Points on a hilly landscape, in no order, each with its height.
From any point a ball takes the steepest step (drop divided by distance) to one of its 2 nearest points. It stops when none of these is lower. Distance is the straight distance between rows; heights are no part of it.
K_400: [163 158 126 124 136 115 121 149  87 139  93 147 125 129 137 104 147  99
  83 124 107 102 150 120 121 129 112 140 132 173 129 112 159  58 157 118
 127  99  86 149 112 201  86 100 167 106 171 117 131 136 157 158 139 151
 109 132 125 163 157 116 129 140 104 145 143 102 145  48 115]  h=235
K_223: [141 137 147 138 123 198 135 105 141 155 117 141 156 147 160 140 161 131
 183 145 124 127 185 159  64 135 112 163 153  83 127  68  62  98 132 119
  91  98 120 106 185  85 137 121 191 122 119  78 123  65 122 214 116 146
  79 163 116  97 100 173 175 125 180 159  66 148 140 137 157]  h=105
K_469: [145 144 154 150  86 203 105  98 149 177 160 138 117 100 109 206 107 179
 108 136 135 106  82 143 116 174 136  35  68 126 148 200 135 117  79 138
 142 100 128  85 139  96 170 116  84 151 117 114 174 148 101 114 127 129
 134 121 112 103 108 113 108  97 134  97 157 170 153 126  57]  h=232
K_227: [124 145 110  99 101 128 114 171 206 115 124 101 111 161 114 149 117 134
 131 117 104 165 160 159 158 124 141 155 174 126 178 154 149 175  91 133
 158 105 158 131  93  82 156  68 151  95  87 164  69 125 100 157 125 125
 184 122 128 141  97 167 113 138  91 145 132 143 129 163 139]  h=249
K_640: [ 84 108 171 115 125 175 133 104  63  89  84  86 130 109  71 205 116 129
 133 147  78  63  76 132 158 106 129 152 110 124 147 215 161 104 113 174
 102 139 135  71 102  72 155  84 102 145 162 135 123 124 158  84 169  98
 141 160  78 180 121 123 112  94 129 105 154 160 109 180  82]  h=127
K_989: [188 158 141 153 140  84 194 123 170 122 144 147 137 139 189  85 151  93
 132 128 110 120 172 156 125  85 156 150 159 124  90  57 117 104 164 120
  85 117 114 164 166 142 132 145 160  89  89 106  86 103 118 136  90 122
 145  79 148 157 163 114 128 115  96  97  89 131 137 111 199]  h=497
K_383: [162 105 152 139 117 132  66 124 153 137 194 144 113  82 185 100 144 126
 118 129 163 120 148 112 111 110 125 164 149  59 129  74 154 131 101 139
 171 164 149 181 144 145 115 176 186 129 139 129 121 120 121 120 130 175
  55 148 183 100 101 167 124 110 118  72 101 157 106 156 161]  h=176
K_322: [ 55 132  98  67 105 110 110 138 202  99 158 117 129 162 106 156 147 160
 134 131 131 166  88 124 147 182 124 136 112  98 158 134  91 171 181 108
 133  77 159 105 149 119 141 113 109  99 106 131 139 123 127 119 165 179
 171  67  88  81 135 150 104 120 148 150 128 106  91 125  99]  h=241
K_21: [134 111 119 134 104 158  98 155  90 143 130 116 135 166 135 119 159 142
 112  96 127 157 164 124 108 164  99 132 125  95 151 133  69  94 132 134
 103 111 118 128 153  98 123 114 181  94 189 114 113 109 147 202 109 181
 157 151 109  90 130 154 156  99 144 200 104 153 125 113 137]  h=106
K_104: [140 166 131 131 135  84 173 118 181  88 152 103 107 122 169 130 128 162
 155 126 154 137 132 158 127  90 140 181 161  92 135  96 121 180 147 109
 130 124 158 136 156  89 158 136 140  66  71 139  97 110  98 112 112 135
 180  81 145  96 114 139 140 122 121  86 119 146 136 171 161]  h=486
K_313: [ 90 125  97 135 144 127 136 150  62 154  54 154 123 156 137 136 110 153
 137  77 143 155 152  96 120 142  95  98 130 168 161 192 116 119 134  86
 107 118 132  97 106 131 117 115 150 131 161 143 129 137 151 196  57 119
 204 161 111 104  79 105 135 145 140 168 141 117 150  82 114]  h=643
K_532: [120 157 166 173  94 181 164  65 121 125  84 127 144 147 136 172 114 128
 140 115 108 124 126 134 147 130 127  67 109  93 121 180 109 100 135 145
 109 113 113  92 155  90 147  94 150 122 130  58 122 100 112 164 130 126
 138 175  88 163 138 154 122  79 146 137 104 127 135 134 124]  h=150
K_278: [108 152 115 117  77 126 106 190 134 146 168 111 102 127 120  98 112 131
  77 115 133 152 109 114 109 165 108  72 123 115 155  98  95 143 158  84
 105 101  96 119 166 131 111 136 103 104 145 139 144 177 159 138 160 161
 180  83  81  94 171 117 138 128 214 161 125 137 123  99  91]  h=158
K_429: [174 141 118 134 110 167  84 161  85 171 130 124 143 158 118 135 165 120
  95  86 109 167 138 116 108 174 102 125  97 126 171 144 103  48 135 121
 115  86 112 129 144 128 119 100 192  86 210 128 125 120 135 175 113 181
 152 145 118 112 162 115 122  92 134 196 174 150 151  60 102]  h=149
K_354: [ 98  65 130  99 150 105 144 134 144 124 151 132 148 131  90  86 139  95
 112 190  99  75 103 146 115 142 126 143 120 129  62 104 128 106 124 137
  82 135  95 134 174 145 133 167 119 160  98 119 104 108 156 131 179 119
  80  94  77 125 131 117 136 143 171 131  79 149  76 190 154]  h=395
K_726: [ 52  97  79  78 115  81 133 178 145 121 130 107 119 186  97  99 124 127
 115 103 132 171  97 109 145 164 100 107 129 104 139 136  78 178 193 104
 112 103 107 116 137 113 121 122  95 106 117 163 138 136 153 143 152 150
 225  66  69 102 138 132 119 136 177 177 115 122  90 113 108]  h=205
K_577: [166 129 151 138 126 180  78 144  55 134 143  92 132 145 144 116 143 130
 154  98 155 158 199 123 140 117 117 151 132 101 160 125 102 112 117 140
 140 161 147 135  89  94 123 118 169  93 200 148 141 107 108 121  50 135
 162 202 196 120  82 128 154 110  83 144 153 125 152 103 165]  h=303
K_561: [130 115 140 133 106 107 125  79 189 114 169 123 115 142 122 130 137 102
 113 121 112 118  85 103 204 126 190 122 100 101 101 153 182 131  98 177
 153 132 168 138 104 134 112 131 154 115  82 120  78 113 108  83 144 125
  85 114 176 149 172 142  61  96  43 101 160  92 109 148 132]  h=370
K_6: [111 149 171 178 106 176 168  58  88 134  83 164 142 114 161 169 116 115
 160 137 107 102 113 122 129 139 118  86 104  56  86 138 118  90 147 133
 105 153 139 106 172 124 113 131 152 127 153  47 141 121 126 128 136 175
  93 167 126 145 160 168 132  75 167 134  66 105 139 123 117]  h=98
K_646: [172  87 127 102 119 107  79 204 117 123 165 154  87 136 169  75 144 139
 113  80 204 123 145  93  93 134 102 158 140 162 149  82 121 156 148  80
 156 143 116 148 129 153 127 150 167 107 162 177 136 140 119 140  95 176
 148 147 139  71  99 117 123 159 120 105 135 164 123 116 149]  h=206
K_179: [188 129 149 120 114 174  58 183  57 131 142 117 100 119 136 106 129 159
 133 104 181 151 165  92 114 125 107 124 118 147 157 106  98 128 116  99
 156 149 117 132 105 139 125 134 169 116 207 168 175 147 129 135  74 163
 160 181 173 103 104  88 155 124  99 134 162 157 167  84 122]  h=265
K_871: [121 146 147 147 144 124 112  94 111 112 124  94 135 118 143 118 154  89
 161 132  92 155 156 123 177 103 137 194 141  50 123  89 103 126 144 158
 159 148 174 147 110 128 105  89 176 103 162 100 104  72 135 104 113 134
 113 157 188 140 141 198 127  88  63 165  99  92 117 131 186]  h=335
K_992: [140 147 111 104 138 147 123 129 189 139  97 140 151 172 130 148 163 114
 180 136  96 138 187 188  85 136 105 200 174 126 156  92 101 119 104 132
 113  80 131 104 156  67 152  94 154 140  71 122  95  66 104 222 138 135
 114 140  97 117  71 174 168 137 137 157  85 156 130 169 152]  h=156
K_283: [128 136 175  96 143 152 112 109  98  84 103 125 117  90 112 206 122 133
 126 164  98  57  71 124 159 114 123 182 132 127 125 177 194 142 101 165
 150 137 147 105 102 137 163 107 106 142 136 141 145 133 147  62 169 124
  92 155 135 176 115 132 109 112  86  71 134 129 125 180  94]  h=12
K_417: [109 160 107 164 159 129  81 111  84 148 115 146 128  52 152  96 117 129
 128 149 155 125 137  78  87 136 114 130 134 122 121  81 138  85 104 119
 160 156 130 150 113 188  80 165 143 185 179 104 171 144 158  92 111 130
  52 178 184 107 123 139 157 136 126 110 110  73 158  83 149]  h=315
K_33: [168 137 167 109 153 122 135 124  95  95 111 123 112  96 132 143 120 127
 143 150 121  81 105 132 134  86 152 171 140 149 120 120 168 140 115 141
 158 158 138 141  97 161 141 113 117 126 129 138 148 138 137  82 116 106
 103 159 159 166 120 111 139 140  79  64 131 120 147 135 124]  h=137
K_995: [133 128 124  84 116 144 119 167 162 138 126 143 135 157 107 105 103 123
  89 194 112 106 112 141  81 121 103 115 172 198 121  96 128 176 109 120
 126 108  77 106 138 139 144 149  63 174  98 166 180 179 121 168 182  90
 108 129  68 163 120 107 195 185 189 106 119 139 126 157 106]  h=396
K_705: [115 117 124  97 128 136 114 162  74 129 125  79 146 137  64 128 112 111
 124 167 108 116  79 142 111 146 137 116 100 168 135 101  82 108 149 136
  78 126 107 102 145 124 158 162  67 138 150 163 181 134 154 101 129  63
 151 101  95 158 127  81 178 157 174 154 158 153 139 151  88]  h=290
K_862: [124 106 129  80 144 102 169 118 217  82 136 136 121 174 174 136 143 160
 177 133 159 142 130 157 108 100 131 205 152 130 117  82 110 183 166  85
 162 102 138  97 157 120 167 132 130 123  41 115 122 104  86 160 143 177
 142 110 115 107 102 132 118 137 141  91  76 134 108 186 154]  h=465
K_69: [ 67 105 105  91 137  55 168 145 143  98 150 150 103 135  96 110 136 132
 107 126 157 121  68 106 147 147 146  90 100 150  89 115 142 132 200 125
 106 118 117 137 127 167 124 168 105 138 128 148 131 151 156  65 155 121
 156  50 109 122 159  78  99 145 138 132 139  99  99 116 100]  h=255
K_244: [144 166 136 182 116 165 112  87 145 155 122  98 152 101 104 160 104 120
 151 138  95 134 137 142 171 129 160  99 121  80 146 160 156 120  68 163
 136 139 174 123 112  99 127 102 106 121 134 100 115 124  93 101  96  88
  95 170 161 161 141 171 107 101 113 147 170 117 145 133 109]  h=371
K_187: [155  82 137 113 102 129 114 114 156 121 157 151 110 131 157 114 148 114
 120 104 147 122 153 103 148 132 103 173 129  63 107 121 140 132 123 134
 148 136 122 143 154 141 135 132 207 128 151  87  75  97 135 150 156 205
  78 131 148  89 112 183  96  97 130 108  80 160  77 140 159]  h=114
K_655: [ 90 149  95 121 130  97 117 109 165 145 153 136 143 161 109 139 177 135
 146 129 117 148  93 100 136 173 139 134  91 115 133 122  98 114 154 139
 135 107 170 134 153 126 135 128 144 113 127  86 129 100 122 113 133 157
 106  95 147  94 152 147  94 109  96 147 144 104 108  91 105]  h=276
K_717: [ 94  53 128  83 132 124 115 120 176 107 192 129 143 168  87  90 138 115
 124 148 136 124  97 128 142 138 137 136 117 136 104  83  94 156 132 133
 128 142 116 117 154 133 158 162 113 167  81 130 107  96 137 127 172 140
 111  90  87 128 143 132 127 133 152 131 109 144  70 184 154]  h=417
K_533: [177 103 165 123 136 119 139 162  71 103 141 133 108  64 165  98 111 125
 107 120 162  97 155 122 109  66 121 177 156 111  97 121 161 158 117 128
 147 188 100 184 103 152 111 160 132  96 157 151 132 156 146  89 104 121
 118 175 182 125 121 126 151 124 124  58 127 145 141 142 164]  h=230
K_603: [121 152 144 130 130  98 121  85 139  80 154 118 102  77 165 153 138 152
 158 116 166 145  92  95 168 104 144 162  90  67 119 118 134 168 160 126
 169 154 205 133 111 133 120 138 135  83 128 123 131 133 112  65 113 155
 118 130 202  92 131 178  90  92  65  84 128  95 147 139 136]  h=410
K_157: [134  91 119 123 140  94 108 120 168 106 180 124 120 173 117  90 147 101
 112 109 130 156 119  98 188 138 173 107 104 184 136 135 150 127 118 145
 163 141 132 144  72 163 128 104 129 127 116 146  96 136  91  89 141 105
 112 113 155 167 168 109  68 146  63 144 189  83 121 103 142]  h=406
K_568: [113 132 135 160 120 149 113 108  68 136  78 143 115 125 136 175 115 174
 147  82 167 135 125  98 131 148 108  81  94 104 158 188 126 131 121 117
 136 128 149  90 109 121 126 103 132 137 169 112 156 138 126 118  81 148
 162 182 136  95  98 138 102 103 102 141 134 126 146 112 106]  h=631
K_36: [162 156 158 155 106 122 147 144 158 117 153  91 118  90 174 128 112 119
 134 142 114 131 151 150 164  76 159 180 175  55 120  98 132 178 122 140
 129 143 163 166 142  93 126 124 139  44 121 135  91 116 118 119 126 135
 136 110 160 119 133 185 142 104 130  94 106 147 133 180 152]  h=501
K_575: [151  79 161 107  94 155  97 156 103 116 178 113 120 145  93 125 126 149
  66 101 131 107  68 101 147 162 143  73  58 155 136 204 150  95 122 139
 131 132 119 115 115 158 108  96 118 109 172 153 121 169 104  82 143 183
 151 108 102 135 168  82  61  89 112 115 193 143 116  99  71]  h=112
K_652: [131  94 101 131 136 115 113 124 169 173 135 145 153 159  79 137 146 108
 122 120 108 126 131 146 140 165 134 120 142 145 133 193 181  73  53 173
 126 111 115 128  98 118 138 102 159 183 109 120  84 118 107 140 155 110
  67 127 118 131 108 114  90 140 110 134 154 129  98 128  99]  h=433
K_189: [ 84  57  92  97 150  63 171 130 144 102 157 122 118 118  78 111 111 125
  89 147 160 117  74 133 149 128 148 127 111 127 107 146 160 160 154 133
  91 146 130 141 129 126 120 174  96 124  79 169 103 164 156  60 146 110
 166  52 137 115 132  76 105 129 129 120 141 128  88 163 137]  h=297
K_878: [112 132 163 127 129 148 180  87 126  95  92 137 126 148 151 163 101 137
 164 125 124 114 129 157 143 102 130 131 131 116 119 145 124 157 127 123
 105 138 113  89 131 123 153  98 127 134  83  90 122 114 127 139 147 119
 150 152 100 173 114 138 137 127 138 103  94 143 116 171 156]  h=209
K_900: [117 112 106  96 129  96 111 173 152  92 126 101  88 160 141 125  99 147
 117  72 169 174 153 105 150  95 145 156 164 136 162 163 128 225 130  94
 164 144 148 132  86 134 110  90 128  87 104 188 101 150 103 137 117 129
 204 128 127 113  94 141 109 165 103 129 140 125 114 135 163]  h=204
K_100: [ 61  79 149  79 133 139 116 114  93  85 133 112 131 165  55 164 130 134
 106 127 118  91  67 112 171 149 136 124  74 125 127 189 112 114 147 162
 106 141 139  92 112  91 140 112  97 131 152 139 114 117 147  88 158 130
 172 107  83 155 143 108  96 106 109 139 152 144  84 166  90]  h=193
K_158: [183 105 122 113 113 156 114 131 176 186 115 168 138 185 112 141 147 116
 140 129 114 112 138 141  88 164 106 120 140 197 138 159 161  63  66 149
 121  91  82 111 118 118 148 109 147 174 104 124 125 118 112 188 154 118
  68 155  97 139  97  97 135 151 139 133 136 139 128 122  79]  h=459
K_569: [ 48 130 115 138 138 150  95 115  77 110  72 116 112  74 115 192  72 172
 144  90 162 139 104 101 150 144 105  77 101  92 170 205 121 181 131 110
 153 137 161  78 106 126 132 120  74 168 145 130 161 152 139 114 101 125
 158 158 135  91  92 166 100 137 137 154 158  98 127 121 122]  h=620
K_960: [163 140 162 149 143 138 109 124  70 122 134  76 134 107 145 110 154  90
 158 120 122 142 188 128 160  99 152 194 156  89 120 100 107 113 125 164
 149 178 174 162 105 101  92 120 165  84 199 134 112 109 127  96  89 123
 118 173 185 153 123 154 143  82  82 150 137 128 148 116 164]  h=333
K_338: [171 134 112 132 135 112 122 102 159 161 184 164 154 137 144  84 191 134
 153 146 146 131 126 103  91 156 142 119 102 177 121  77 105  74 141 128
 160 127 119 166 143 178 120 169 153 156 102 109 145 129  92 110 104 143
  55  89 156 120 153  72 110 156  95 104 136 120 133  65 119]  h=531
K_589: [147 114 172 119  68 170  82 114 140 130 176 124 118 127 109 165 130 162
  89 149 121 113  67 118 156 163 164  88  69 140 148 168 147 121 106 165
 137 139 141 111 141 140 153 124  96 110 137 124 143 140 110  62 151 168
  98 124 115 125 164 109  85  99 126 101 174 151 135 137  79]  h=175
K_180: [159 139 152 114  92 155 107 116 192  99 141 114 107 187 132 203 102 146
 156 103 136 155 137 139 192 145 147 117 147 124 162 176 165 168  83 142
 170 120 142  82  83 110 175  65 138 125  85 129  98 108  62 122 128 145
 146 165 111 146  98 131  78 136  82 106 152 134 120 174 106]  h=293
K_19: [133 129 100 105 139 126 103 150 192 129  96 119 135 210 115 150 134 130
 173 110 120 162 183 178 135 132 119 173 195 143 173 142 113 155  67 143
 145  96 113 114 112  78 172  86 150 152  70 155  88  91  95 195 115 115
 155 148  96 131  74 138 128 164 128 167 116 152 107 170 145]  h=207
K_150: [113  59 124 109 162  61 157 167 105  88 150 113 110  62 108  81 104 123
 101 126 165  99 127 134 136  91 140 155 146 120 101 128 151 187 127 134
 119 173 135 167 127 128 105 169 113 120 124 158 107 144 146  74 132 111
 146 108 163 108 118 123 123 137 121 100 122 151  96 179 171]  h=292
K_870: [143 136 128 178 140 152 123 102 180 162 138 114 145 110  72 171 120 128
 135 137 113 112 114 167 154 131 153 115 139 147 143 206 178  86  55 184
 121 127 151 131 101  87 140 110 128 163  81 128  92 128  98 117 119  76
  99 125 152 145 107 125  88 123 107 118 181 139 109 153  90]  h=404
K_635: [114 177 121 142 113 184 113 106 151 185 107 155 114  91 117 208  94 199
 132 147 130 136 115 141  99 157 108  47 102 169 164 163 138 164 102  87
 137  78 121  73 147 120 171 130  61 164 109 123 208 181  99 146 110 108
 123 115 114  87  78  97 142 145 166  99 154 151 182 118  45]  h=279
K_236: [ 96 144 145 186 119  98 194 115 108 114 130 134 142  94 140  93  98  92
 118 138 114 136 113 134 162  99 141  58 106  76  84 107 100 123 178 115
  95 161 127 158 160 142  86 149  87 120 138  94 107 126 160 111 154 113
 147 105 121 155 190 159 133 103 159 137  96  94 124 125 158]  h=157
K_126: [178 147 105 165 126 120  83 140 173 164 164 135 112  76 173  57 126 126
  96 127 138 142 190 132 107 106 124 141 177 125 144  70 157 159  85 120
 161 137 110 184 123 155  93 150 131 136 128 145 126 147 107 158 138 139
  59 155 158 127 126 147 137 138 122  91 134 120 142 114 176]  h=240
K_582: [105 146 136 141 135 123  91 127  74 120 150 125 113  31 159 105  99 157
 130 138 170 142 107  95 104 130 108 122 123  89 136  79 120 169 118  95
 161 173 148 163 134 160  97 177 107 146 163 117 164 165 145  86 128 145
  82 166 165 106 134 161 152 139 153 106 101  90 158 113 156]  h=350
K_564: [140 109  87 118 126  88 117 187 148 110 141 136  81 133 190  73 112 132
  99  71 205 184 183  95 125 109 111 132 152 143 146 109 134 199 134  82
 163 145 130 143  93 138  87 133 151  99 104 183 119 169 108 149 109 170
 189 141 133  86 115 133 125 169 121  96 128 134 107 105 164]  h=135
K_134: [185 144 114 159 150 161 142 162 116 156 104 144 144 110 150  93 121 132
 131 144 131 117 177 165  69 109 119 142 158 195 123  72 134 136  95 118
 121 137  80 151 142 128 139 165 110 152 121 157 152 143 122 173  82  66
 102 169 141 151  92  95 200 163 150 105 128 155 161 131 139]  h=271
K_439: [123 173 121 124 123  85 118 104 141  94 160 112 105  53 174 111 121 144
 144 134 159 161 105  92 132 111 140 147 138  95 140  67 135 186 152 107
 170 159 180 150 123 153 107 171 116 108 121 118 145 143 129  75 135 155
 112 118 177  95 147 154 132 118 110  95 119  66 151 131 151]  h=383
K_903: [180 160  84 146 130 115 133 179 175 137 117 139 124 108 165  75 136 117
 120 151 130 132 216 150  66 104 105 167 203 160 142  34 143 162  98 107
 150 126  89 167 145 132 113 156 128 125 109 146 129 134 115 197 107 108
  81 153 141 121 112 148 187 180 156  88 108 139 137 138 172]  h=287
K_650: [130 105 166 126  79 156  97 185  97 111 156 106  88  58 137 123  96 138
  73 108 141 129  91 102 130 139 109  86 113  76 141 144 109 134 139 112
 126 136 113 135 150 136 100 110  98  72 198 129 161 176 163  95 148 201
 161 127 102 114 163 148 133  89 178 132 134 147 133 110  94]  h=109
K_678: [110 116 124  83 104 177  97 123 145 145 142 144 129 113 109 153 118 164
 139 181 120  95  89 149  74 155  88 125 122 160 144 113 119 135  99 120
 116 109 102  94 169 133 159 142  83 169 113 136 163 150 136 155 167 127
  78 117  74 102 102 122 177 147 198 122 107 172 130 150  99]  h=361
K_721: [135 139  91 102 153  80 187 149 131 138  59 197 122 164 159 122 150 140
 148  82 154 111 131 101 102 136 116 139 143 211 110 160 178 111 151 108
 151  91 114 129  86 150 126 118 172 134 121 143 137 135 139 154 117 133
 159 117 137 108  93  76 121 155  96  94 131 118 143  67 107]  h=666
K_846: [ 61 144 108 159 151 122 101  69 114 122  77 119 116  83 131 179  50 161
 162 110 164 181 123 120 164 125 130  70 108  76 152 165 120 175 117 103
 144 149 176  95 101 127 124 137  60 181 101 107 154 145 104 109 112  84
 120 165 169 109 120 167 127 150 130 147 144  59 164 136 143]  h=607
K_156: [123 153 109 100 160  96 137 126 145 137 109 160 155 166 121  95 161 120
 153 167 102 140 117 110 106 145 139 133 123 197 107  85 119 114 174 113
 150 111 111 140 125 186 127 150 115 172 116 118 152 116 130 106 139 116
  84  95 131 157 158  96 131 174 118 127 105  75 135  83  98]  h=553
K_791: [102 134 125 129 113  68 157 135 153 116 143 126 125 125 133  83 134  93
  85 138 116 123  89 123 146 122 139  93 117  94  81  91 131 116 189 122
  96 132 101 154 163 174 100 149 106 106 136 127 115 158 170  96 156 144
 125  59 105 150 212 127 114 123 144 140 111 100 115  96 120]  h=208
K_414: [144 126 105 150 158  73 174 113 153 143  92 198 122 142 184 118 148 134
 155  93 171 113 148 109 112 120 107 152 148 129 106 123 169 108 119 112
 139 115 118 134 122 126 118 139 180 152 106 107 113 113 121 143 111 143
 117 120 161  84  95 110 103 144 104  92 106 118 123  98 145]  h=678
K_789: [188 135 132 187 143  79 181 110 192 130 178 140 134 134 191  55 148  79
 121 117 140 132 162 135 124  84 157 122 133 134  78  71 167 131 137 138
 149 160 115 172 113 160 111 157 164 109  82 126  83 124 102 125 113 106
  89 111 179 152 164 131 100 123  67  85 121 122 135 114 186]  h=475
K_966: [128 138 119 130 204 113 194  92  85 105  91 133 160 160 111 143 174 117
 177 151 121 104 123 156 120 131 146 157 104 166  88 121 116  72 167 137
  87 120 135 124 132 129 148 147 131 140 117 108 128  74 141 106  92  81
 149 104 133 142 125  91 129 137 112 145 122 137 135 127 139]  h=528
K_560: [176 162 133 137 112 147  82 160  60 172  95 116 132 144 127 114 132 112
  81 121  86 148 175 123  99 129 108 126 120 176 174 140 149  47 138  99
 114  85  73 143 105 152  90  73 178  95 196 129 139 142 150 205 122 158
 130 151 112 170 178 107 138 123 118 188 171 112 171  35  94]  h=194
K_666: [182 130 148 142 118 161 155 110 119 182 127 174 147 133 125 148 153 125
 123 118 118  82 130 138  69 161 126  94  96 176 115 165 158  29 101 149
  96 107  90 119 147 119 142 129 157 167 130 100 144 124 120 161 110 118
  93 131 126 129 118  77 138 122 146 117 133 175 136  94  81]  h=484
K_788: [ 90 105 106 122 150  90 109 127 140 106 134  99 136 166 115 111 148  89
 124 109  95 171 146 109 176 135 137 155 121  93 139 126  89 132 166 138
 140 133 165 150 129 134 107 100 154 113 148 109  85  76 130 128 146 133
 147 111 130 137 150 187  93 113  83 180 110  88  97 119 172]  h=309
K_802: [118 134  83 113 144 140 140 144  99 174 105 102 148 142  68 125 125 109
 108 165  72 125 118 166  90 148 111 134 138 180 125 149 103  94 121 139
  61  86 111 113 140  91 130 139  98 174 128 172 145 111 162 177 149  47
 152  69  66 140 107  99 194 165 185 174 147 170 119 140  87]  h=332
K_430: [124  94 132 125 123 143 113 141 146 140 140 141 150 159 145  87 183 116
 145 121 125 134 167 155 117 144 109 161 128  71 106 109  71  86 145 134
 101 121 120 135 187  95 124 132 201 128 143 101  96  78 152 195 127 177
  96 124 117  78 112 166 148  87 167 176  65 173  93 143 173]  h=51
K_733: [104 164 120  94 130 127 163 135 106 103  60 117 104 145 155 187  75 142
 135 132 108 132 142 156 134  71 131 149 177 208 146 155 147 199 148  98
 122 111 127  86  96 108 161  88  65 121  72 177 151 159 130 137 125  68
 226 120  91 154  85  93 160 200 143 108 137 125 164 157 112]  h=312
K_200: [136 115 120 166 153 163 138 125  84 161 131 113 169 109  92 112 117 122
 146 146 117 109 162 165  98 123 130 130 137 133 108 113 111 101  79 147
 111 156 127 133 138 109 114 161 116 162 136 120 126 117 133 143 106  71
  96 158 146 130  98 115 158 130 149 149 125 143 123 137 160]  h=203
K_109: [108 172 105 164 158 116 139  87 126 144 118 121 166 108 100 125 143 104
 127 167  77 131 114 113 131 140 147 105 121 162 117 103 121 104 138 150
 131 138 147 137  96 164 114 140  86 162 137 101 158 127 131  88 131  63
  71 109 165 158 176 112 122 164 102 169 162  59 138  95 121]  h=572
K_719: [168  85 128 144 133  78 123 137 168 117 216  92 109 147 131  54 147 113
 104 127 156 140 146 126 164 106 182 106 108 136 107  98 113 135 126 150
 141 187 134 167 121 137 126 167 123 117 107 146 107 124  95  76 126  92
 119 114 172 137 162 104  97 129  75 117 148 126 116 140 178]  h=440
K_723: [ 93  91 141  95 117 159  86 145  93 106 145  87 137 146  66 129 100 121
  94 142 114 132  79 121 145 150 124  73  98 147 132 138  90 141 134 145
 113 149 102  90 126 125 139 129  56 156 152 148 172 147 155  93 161  98
 149 106  70 158 153 120 158 145 180 164 140 135 102 144 106]  h=247
K_985: [112 141  88 129 149  93 155 164  59 138  68 153 104 113 151 129 113 131
 111  85 150 113 145  96 101 125 107 128 136 183 134 157 137 138 151  83
 123 109 118 127  86 157 115 128 117 119 140 152 153 161 154 144  94 117
 185 145 131 100 117  96 151 180 125 123 144 116 153  82 127]  h=654
K_808: [113  82 164  45 106 109 132 137 199  81 167 129 123 196 128 105 137 139
 136 163 137 125  82 137 143 124 119 145 158 153 121  92 102 188 168 127
 153 120  97  99 152 149 166 134 103 142  57 132 124 129 108 132 183 171
 125 118  57 142 132 124 110 136 163 111  86 125  71 195 133]  h=439
K_675: [214 154 136 179 114 136 160 107 141 166 165 169 149 139 159 100 148 120
 138 135 136 110 122 135  93 147 151  83 104 168  85  98 124  53 125 130
 107 124  95 157 162 145 136 164 136 118  85  91 143 134  97 153  92 124
 108 112 144 147 147  71 121 131 146 100 139 136 170  75 114]  h=508
K_818: [121 140 156 117 121 154 159 137 126  80  83 118 107 151 135 190  71 132
 134 144 115 121 132 155 153  74 141 121 163 165 137 162 150 181 124 113
 106 130 113  98  89 110 150  79  91 123  65 147 112 140 113 136 154  75
 192 149  80 181 119 131 134 164 138 107 115 131 144 193 132]  h=264
K_671: [110 184 150 192 132 139 167  72  62 148  94 129 151  42 146 146 112  99
 136 145  96 108 123 116 121 102 130 137 129  35  80 125 152 100 134 127
 125 134 156 167 141 118  85 138 153 110 174  61 139 134 161 102 132 148
  99 159 168 140 158 168 146  70 148 126 103 101 159 104 124]  h=36
K_43: [ 65 180 105 156 153 127 131  69 114 111  85 116 148 112 115 149  87 133
 153 153 101 181 111 118 151 120 129  81 122 142 127 117  96 170 153 103
 146 129 146 101  91 155 116 136  56 176 113  91 179 139 125 106 130  84
 102 160 139 157 141 169 138 150 126 164 121  38 153 111 148]  h=591
K_993: [140 132 177 141 108 135 121  90 185 107 145 113 122 136 116 174 119 126
 147 112 100 136 111 136 212 103 179 127 131  72 146 174 164 146  95 177
 176 154 185 119  99 104 153  97 134  99 105 123  84 111  79  89 123 132
 116 152 179 157 141 171  70  87  65 114 142 106 113 165 137]  h=337
K_321: [106 126 116 103 117 185  86 140 118 171 107 141 118 120  96 167 105 167
 129 147 154 105 111 126  81 142  82  72 118 201 180 155 123 148 106 108
 108  92 107  75 126 110 162 141  78 189 119 161 190 171 136 170 145 109
 163 130  68  99  78  90 153 159 185 117 157 180 157 124  65]  h=322
K_746: [113 166 107 137 137 131 107 134  59 144  85 162 124  80 130 132 133 121
 103 130 125 118 123  90  75 157  88 133 128 145 126 113 150  93 130 108
 146 106 126 135 123 197  84 137 149 146 203 114 169 153 186 144 124 173
  74 158 143 124 154 133 136 130 130 132 134  93 144  51 110]  h=275
K_565: [101 130 125 168 147 170 163  94  43 151  90  96 181  97  93 142 120 128
 164 129 106 127 163 162 116  98 112 143 126  76 110 143  94 102 102 151
  94 154 158 143 145  70 125 149 125 131 185 120 130  96 140 132  68  71
 137 147 137 134  92 127 179  95 158 182 128 134 152 145 147]  h=154
K_172: [150  89 142 135  87 128  94 185 105 118 187 116 112 102 120 101 109 138
  37  81 146 128  99 107 144 151 126  70  76 106 140 167 147 119 132 111
 118 136  98 137 119 139 109 109 131  81 170 171 106 179 131 101 150 198
 180  88  96 121 187  88  84  67 150 133 180 177 125 106  95]  h=52
K_940: [129 150 119 133 165  99 219 112 152 118 107 143 163 168 132 131 176  92
 169 151  77 109 153 170 120 107 155 181 143 127  79 103 104  71 172 146
  82  96 130 137 167 100 147 121 140 105  96  92  83  66 133 145 126  96
 152  77 108 152 134 104 133 126 105 140  80 148 119 149 155]  h=513
K_599: [114  83  89  98 156 116 166 141 149 164 110 146 165 189  80 105 174 108
 129 165  93  93 123 166  78 137 109 155 134 166  93 135 132  71 124 158
  69  92  88 132 161 103 151 130 125 177  95 152 111  88 159 177 173  96
 111  65  63 135 120  90 161 150 160 172 104 164  95 159 111]  h=366
K_266: [ 73 143 122 163 134 111 197 102  68 141  64 121 146  82 115 135 109  91
 124 130  91 115 143 140 138 106 117 120 133  75 102 149 116 110 152 127
  81 138 137 148 143 102  84 112 111  95 178 108 122 116 181 121 137  94
 156 114 121 129 150 164 153 102 147 177 112 110 129 125 130]  h=101

Where does a ball stop that starts at each point below?
K_439 | K_430
K_788 | K_172
K_733 | K_671
K_678 | K_172
K_313 | K_993
K_995 | K_172
K_808 | K_283

Call two points neighbours if one is among the 2 nearest of the other. Go from one point of each pair to the other, from neighbour to neighbour, staying as low as possible. Name the highest point that can't be avoided.
K_283, K_266 | K_189
K_172, K_283 | K_871
K_430, K_671 | K_903
K_564, K_430 | K_227
